Each row is a point on a tangle of strands that fork, close into loops and nearly touch. The rows are in no order.
In the rows, zero is written as 128.
Points whose rows are less than 124 apart are linked; no others are. Some points are linked to none.
j_877: [153  97 134 130 145 103 107 123  94 141  67 100  83 170 101 126  66 106
 156 161 149 124 164 103 121 173]
j_183: [127 104 115 111 162 100  95 103 109 202 154 160  68 113 165 156  64 118
 156 129  84 150 186 144 141 165]
j_743: [134 100 135 109 184 130  79 104 118  77 141 123 109 129 165  91 107  60
 148  83 126  71 116 167 157 127]
j_72: [120 124 130  67 126 131 158  97 119  77 167 157 142 200 113 170 133 160
 132  50  90 127 128  97 177 113]
j_425: [116 138 182 168  97 188 136 122  84 139 187 139 164 143  94 138 142 131
  64 127 129 112  38 154 169 105]
j_774: [110 165 133 141  69 140 212 155 197 147 109 103 127 136 109 112 151 150
 111 162 158 156 146 108 111 135]
j_273: [ 94 135  89 109  97 179 128 177 187 175  92  69 171  75 158  95 128 156
 161 122 141 149 151 126 113 100]
j_851: [152  96 139 108 170 133  74 112 122 114 135  83 101 144 154  56 106  65
 174  86  74 108 132 146 154 120]
j_803: [178 123 162 169 185 118  97 109 102 144 126 143 122  76 131 121 165  88
  77 156 164  96 155 159 115 158]
j_329: [156  93 146 133 188  77 119 123 121  96 123 118  80 179 111 134  91 108
 143 139 122 128 145 127 100 186]
j_95: [109 151 145 117  90 119 143  92 119 181 140  89 130 134 150 142 103  97
 131 110 106 173 103 141 148 105]
j_132: [134 162 172 164 117 140 176 146 162 152 116 126 128 150 167 195 118 144
 127  93 117 141 128 117 101 116]
j_588: [115 119 100 150 113 145 111 104  95 122 142  98 165 107 119 116 145 133
 137  71  97 139  39 116 131  87]
j_948: [147 116 110  60 119 108 103 130 140 111 100 132  63 145 126 163 105 125
 141 110 134 162 160 104 140  99]
j_781: [127 128 125 143 100 199 147 232 180 156 131 132 163  43 119  98 165 138
 127 100 115 119 136 126 137  90]
j_210: [175  99 145 146 160 100  91  91  97 165 125  93 127 121 114 128 104 108
 166 161  90 153 127 134 130 161]
j_107: [126 133 109 144 172  75 142 118 102  85 118 116 137 178 103 136 120 139
 139 178 125 111 145 136 105 202]
j_841: [188 162 165 139 111 187 187 173 110 147 132 136 152 182 114 147 112 113
  85 147 155 138 111  91 143 131]
j_886: [147  87 167 109 159 123 115 134 102  35 123 122  72 157 115 103 126  90
 164 167 172 103 104 135 179 166]
j_84: [102 144 136 119  69 129 133 147 160 143 162 136 125 102 104 102 181 160
 108 123  85 148 111 131 120  86]
j_228: [113 137  92 111 127  81 125 104 124 109 142 100 130 140 119 120 134 125
 171 126 124 170 130 128 112 141]
j_55: [ 98 115 136 123 145  93  93  87 139  83 123 194 113 132 152 166 137 136
 150 105 140  76 112 148 119  93]
j_82: [122 116 132 132 134 168  91 141 106 170  86  86 174 112 179 120 101  95
 141  63 120 128 121 113 138  96]
j_903: [179 122 108  93  79 126 115 143 149 125  94 151  87 137 102 137 137 130
  96 133 148 154 165  80 138  76]
j_950: [134 109 111 145 141 109 141 139  91 135  92 132 100 153  93  98  93  82
 132 196 132 148 177 119 134 192]
j_108: [132 110  99 115 196  92 104 115 126 156 143 154  86 138 155 175 101 133
 159 122  93 136 187 117 110 163]
j_393: [140 114 101 144 144 109  96 126  74 117 154 173 148  88  83 112 162 103
 112 187 137 140 154 163 149 168]
j_337: [166 155 190 155 117 155 180 125 132 148 134  91 145 183 136 145 117  90
 109 121 136 155  92 114 157 138]
j_71: [121 159  87 106 126 162 156 160 199 168  96  58 139  80 168 112 144 124
 143 136 174 162 165 145 106 110]
j_25: [ 81 116  80  70 120 129  95 147 133 164 130 153 106  90 155 120 122 121
 177 104  54 155 173 130 135 103]
j_18: [100 140 157 174  91 224 153 142  93 143 183 176 134 138 107 145 155 162
  63 152 161 124  68 161 162 111]
j_207: [179 134 124 121 159 112 122  98 127  82 119  65 129 141 116 101 133  93
 146 145 186 130  91 154 126 145]
j_888: [118 133 124  55 112 129 132  93 141 123 144 146 123 175 136 168 119 129
 133  44  74 155 157 120 161  94]
j_881: [ 83 118 136  92  98 123 123 167 190 147 159 124 132  82 101  86 158 170
 129  87  70 114 118 159 121  83]
j_232: [ 86 128 119 144  92 163 113 150 139 163 109 106 183 118 171 129 118 143
 138  56  80 134 124 114 106  70]
j_980: [ 72 120 154  97 104  88 128 150 207 138 170 169 102  97 127  95 133 135
 147  91  69  89 150 149 122 107]
j_589: [155 108 113 125 143 130 105  95 105 173 107  83 144  96 107 126 111 108
 161 154 114 178 101 127 147 122]
j_920: [204 120 140 170 179 124 109 121 109 150 101  78 117 115  93 117 133  90
  83 166 156 129 162 139 107 160]
j_127: [125 107  97 126 138 124 162 151  72 100  91 141 123 129  79  71 108 109
 145 184 131 125 151 105 156 207]
j_407: [ 98 104 181  99 112 133 140 140  99  64 134 195 103 189 127 115 114  91
 124 132 142  93 110 119 203 152]
j_850: [111 120 122 132 144 119 108 149 156 147 128 143 148  89 185  76 143 122
 142 101 102  90 156 140  76 109]
j_911: [121 163 127 138  88 179 177 170 186 147 168 120 133 100  92 114 170 174
  90 126 114 162 102 142 136  93]
j_146: [128 153 144 157  88 208 179 184 144 134 192 136 133 116 109 129 167 181
  62 142 152 145  81 152 136 118]
j_681: [119 122 113  98 132 116 111 140 114  64 120 194 106 122 113 139 157 153
 151 162 170 117 142 120 131 144]
j_503: [117  92 180 100 161 111 111 126 107  67 140 153  85 164 146 108 134 102
 160 122 130 113 108 129 191 163]
j_615: [ 89 124 136 163 155 154 109 165 138 160 132 172 161  56 167  88 147 116
 123 127 125  63 156 174  93 116]
j_505: [127 101 135 114 170 114  76  86 114  79 121 135 134 124 148 135 113  97
 164  94 159  49  97 162 137 104]
j_969: [131 115 156 122  64 131 118  98 120 157  76 122 122 152 116 179  66 152
 116 120 153 124 112  64 124 126]
j_372: [120 116 178 154  87 105 128 105 112 179  82 126 120 165 137 155  84 123
 132 123 112 136 132  89 127 140]
j_111: [152 144 112 165 167  79 135 115 138 124 113  91 135 154 128 135 120 148
 111 183 134 148 177 145  87 180]
j_693: [ 99 151 135 121 105 120 131  97 116 202 116  89 129  89 175 159 101 145
 156 101 116 160 107 139 108 117]
j_274: [118 126 139 183 127 114 163 117  94 153 106  73 159 141 113 126 125 125
 150 160 142 173  86  88 100 156]
j_905: [145 124  94  77 143 100 121 148 126 107 118 111  85 149 131 148 124 146
 160 150 141 173 170 110 137 160]
j_862: [103 149 156 168 135 167 143 151 149 141 150 150 152 115 187 137 126 128
 110  30  81  60 129 134  85  96]
j_705: [137 174 155 138 104 135 171 129 127 136 172  94 146 163 145 125 130  97
  94 108 121 159  76 135 135 114]
j_655: [122 185 168 122 103 158 176 125 167 102 175 145 139 162 139 130 157 129
  66 156 177 102 118 169 136 107]
j_262: [171 135 145 167 162 120 134 121 124 166  94  66 130 134 116 141 111 114
 106 199 152 154 163 144 119 184]
j_963: [ 93 121 146  92 117  94 117 141 195  98 158 201 106  84 115 121 158 141
 155 130 118  77 156 157 129  96]
j_749: [177 149 173 183 129 133 172 177 129 111  73 111 124 146 126 130 138  94
 113 128 188 141 127 114 118 157]
j_643: [114 147  63 136 145 105 131 104 108 118 152  71 155 111 115 109 142 153
 145 134 102 159  97 160 100 136]
j_972: [ 78 121 128  97 128 111 110 121 164  84 134 191 106  95 101 161 183 155
 181 177 165 106 140 161 148 102]
j_878: [133  87 135 108 158 119  86 107 122 169 113 100  84 141 166  90  59  48
 144  91  99 117 152 152 129 118]
j_955: [106 125 103  75 192 108 103 144 117  84 158 178 105 116 146 134 162 145
 144 129 126 122 149 144 144 163]
j_668: [156 106 112 137 148 144 106 110 112 157 110  87 169  85 135 101 120  98
 145 106 101 147  72 104 139  96]
j_436: [116 114 123 149  98 153 126 108  95 120 168 133 153 120 106 137 144 151
  89  95 128 124  31 141 152  79]
j_299: [ 92 129  48 112 176 129  97 130 114  73 154 112 173 123 154 115 114 131
 137 125 109  81 153 185 117 147]
j_564: [100 128 134 180 140 161 131 172 117 121 118 140 148  82 180 127 148 163
 142  57 116  79 104 157  87 120]
j_600: [155 128 163 157 106 108 156 134 117  93  89 117 131 149 113 103 129 104
 113 154 186 117 121 101 126 142]
j_46: [122 170 102 117 134 136 159 149 192 117 128  93 139  92 164  82 168 133
 140 119 161 121 135 158 103 104]
j_641: [138 124 124 132 126 120 113  96  99 191 114  88 131  70 155 150  94 136
 138 146 157 149  98 125 138 144]
j_178: [147 134 112 108 150  94 129  94 133  78 136  77 134 167 118 121 130 111
 170 103 142 133  91 135 115 116]
j_715: [113 133  45 110 136 140  97 140 149 172 119  88 165  80 130 128 105 166
 152 155  71 145 170 141 123 119]
j_775: [125 138 179 179 151 141 175 144 161 177 144 154 119 143 169 187 117 141
 123  55  76  99 134 121  82 105]
j_524: [130 126 134 103  82 129 108  98 146 157 126 155 136 137 111 187 132 201
 124 107  76 137 138  77 113  80]
j_450: [165 128 165 205 132 142 170 158 100 157  92 101 135 114 122 146 141 106
 147 139 166 167 103 117 139 164]
j_380: [105 110  85 115 162 134 160 172  79  89 123 142 140 124  91 101 142 144
 129 179 143 155 136 102 172 210]
j_659: [108 166 164 172 117 116 167 137 150 145 116 112 126 128 150 148 160 161
 146 102 121 139 111 130  77 111]
j_342: [126 160 143 170 142 136 151 144 117 120 140 137 145  88 160 135 164 131
 126  96 128 124  81 147  97 116]
j_289: [146 102 138 139 137 121 124 108 105  54  95 106 119 138  99 105 129 111
 150 183 200 105  98 135 147 166]
j_938: [157 122 121  86  77 175 124 106 133 142 105 110 138 192 101 176  64 174
  85 147 172 119 134  51 142 115]
j_719: [176 126 120  96  92 151 121 141 164 102 132 179 132 153  79 121 149 171
  68 153 139 108 148  63 135  81]
j_452: [146 188 149 121 122 133 184 147 208  88 147 116 125 127 150 124 167 131
  94 132 182 105 131 151 117 106]
j_787: [164 107 101 125 209  77 105 135 109 115 155 161  69 150 134 140 113 107
 134 121 119 107 184 137 103 168]
j_209: [109 129 120 180 128 103 133  92  87 122 138  86 158 129 105 121 150 159
 127 135 138 157  69 143  87 162]
j_764: [139 120  63 150 152 107 130 121  85  98 145 124 142 113  75 123 157 142
 119 198 124 173 138 139 144 185]
j_443: [162 152 140 113  88 186 151 129 125 175 105 134 144 196 117 136  88 138
  72 138 154 120 132  78 114 116]
j_201: [132 121 136 103  84 126 129 144 112  68 125 195 115 182 104 127 126 120
  91 135 143  94 128  99 175 124]
j_599: [133 123 109  83 111 114 111  93 123 134 111 138 136 131 127 189 114 159
 159  62  78 137 131  95 142  78]
j_585: [ 99 163 130 126  66 151 179 115 152  85 159 150 146 160 110  92 141 103
  53 174 200 138 112 134 165 120]
j_239: [155  87 177 140 139  99 100  93  95 162  78  92 104 152 125 149  82 125
 165 162 117 138 132 100 125 172]
j_251: [106 117 140 159  59 131 130 121 112 163 115 169 131 152  87 161 131 193
 116 119  72 140 120  49 107 104]
j_596: [ 99 139  70 104 122 145 118 115 165 186 108  62 148  62 138 134 122 181
 176 147 121 156 128 127  95 102]
j_918: [ 95 138 118 110 110 126 105 133 157 163 119 131 121  95 165 116 131 124
 163  92  84 134 163 117 103  81]
j_63: [156 125 134 102  89 131 104 137 128  96 124 207 114 178  98 153 125 144
  72 132 139  70 161  70 119 101]
j_233: [143 109 127 156 102 122 117 120  99 114 121 192 120  87  92  95 170  91
  98 167 160 150 136 122 142 128]
j_697: [106 102 117 114 158  94  93 117 133 212 132 130  79 118 199 118  65  79
 126 102 108 128 184 152  99 135]
j_647: [128 131 124 143  75 150 146 116 118 108 149 164 149 122 105 101 149 111
  69 160 173 147  84 122 169 120]
j_300: [124 134 128 155 156 143  97 120 121 138 122 159 148  55 147 114 169 115
 104 149 158  84 137 176 101 119]
j_578: [149 133 136  69 124 135 110 118 116  73 177 173 125 195 117 140 124 117
 100  92 103 121 119 108 196 117]
j_512: [ 94 148 106 117 101  91 145 104 179  60 156 119 130 136 128 123 160 170
 139 133 167 121  93 139 106 106]
j_344: [153 140  56 142 172 115 101 130 134 163 112 108 157  99 119 138 109 120
 106 171  71 145 191 158 141 138]
j_21: [101 129  94  96 200 102 115 108 101  80 159 142 128 135 149 140 129 127
 162 107 123  88 137 171 132 167]
j_531: [ 95 123 130 166 120  76 127 130 105 118 130 181 111 124  99 124 135 149
 136 161 101 128 146 118  67 166]

A piece is all that can be reached along the links. How many separate loops has the piece of each point below (a circle has one, a figure eight two, a Y none), and how many tips (points with one link)?
j_393: loops 2, tips 4
j_578: loops 2, tips 1
j_862: loops 1, tips 0

Name the points in between on the shortest way along the links from the first point to the second, in order.
j_589, j_655: j_210 j_239 j_877 j_950 j_127 j_380 j_764 j_393 j_233 j_647 j_585
j_743, j_841: j_851 j_878 j_697 j_183 j_108 j_787 j_329 j_877 j_239 j_372 j_969 j_938 j_443
j_955, j_300: j_681 j_972 j_963 j_980 j_881 j_84 j_911 j_146 j_18 j_425 j_436 j_588 j_668 j_82 j_232 j_918 j_850 j_615
j_948, j_524: j_903 j_719 j_63 j_201 j_578 j_72 j_888 j_599
j_749, j_524: j_600 j_289 j_886 j_503 j_407 j_201 j_578 j_72 j_888 j_599
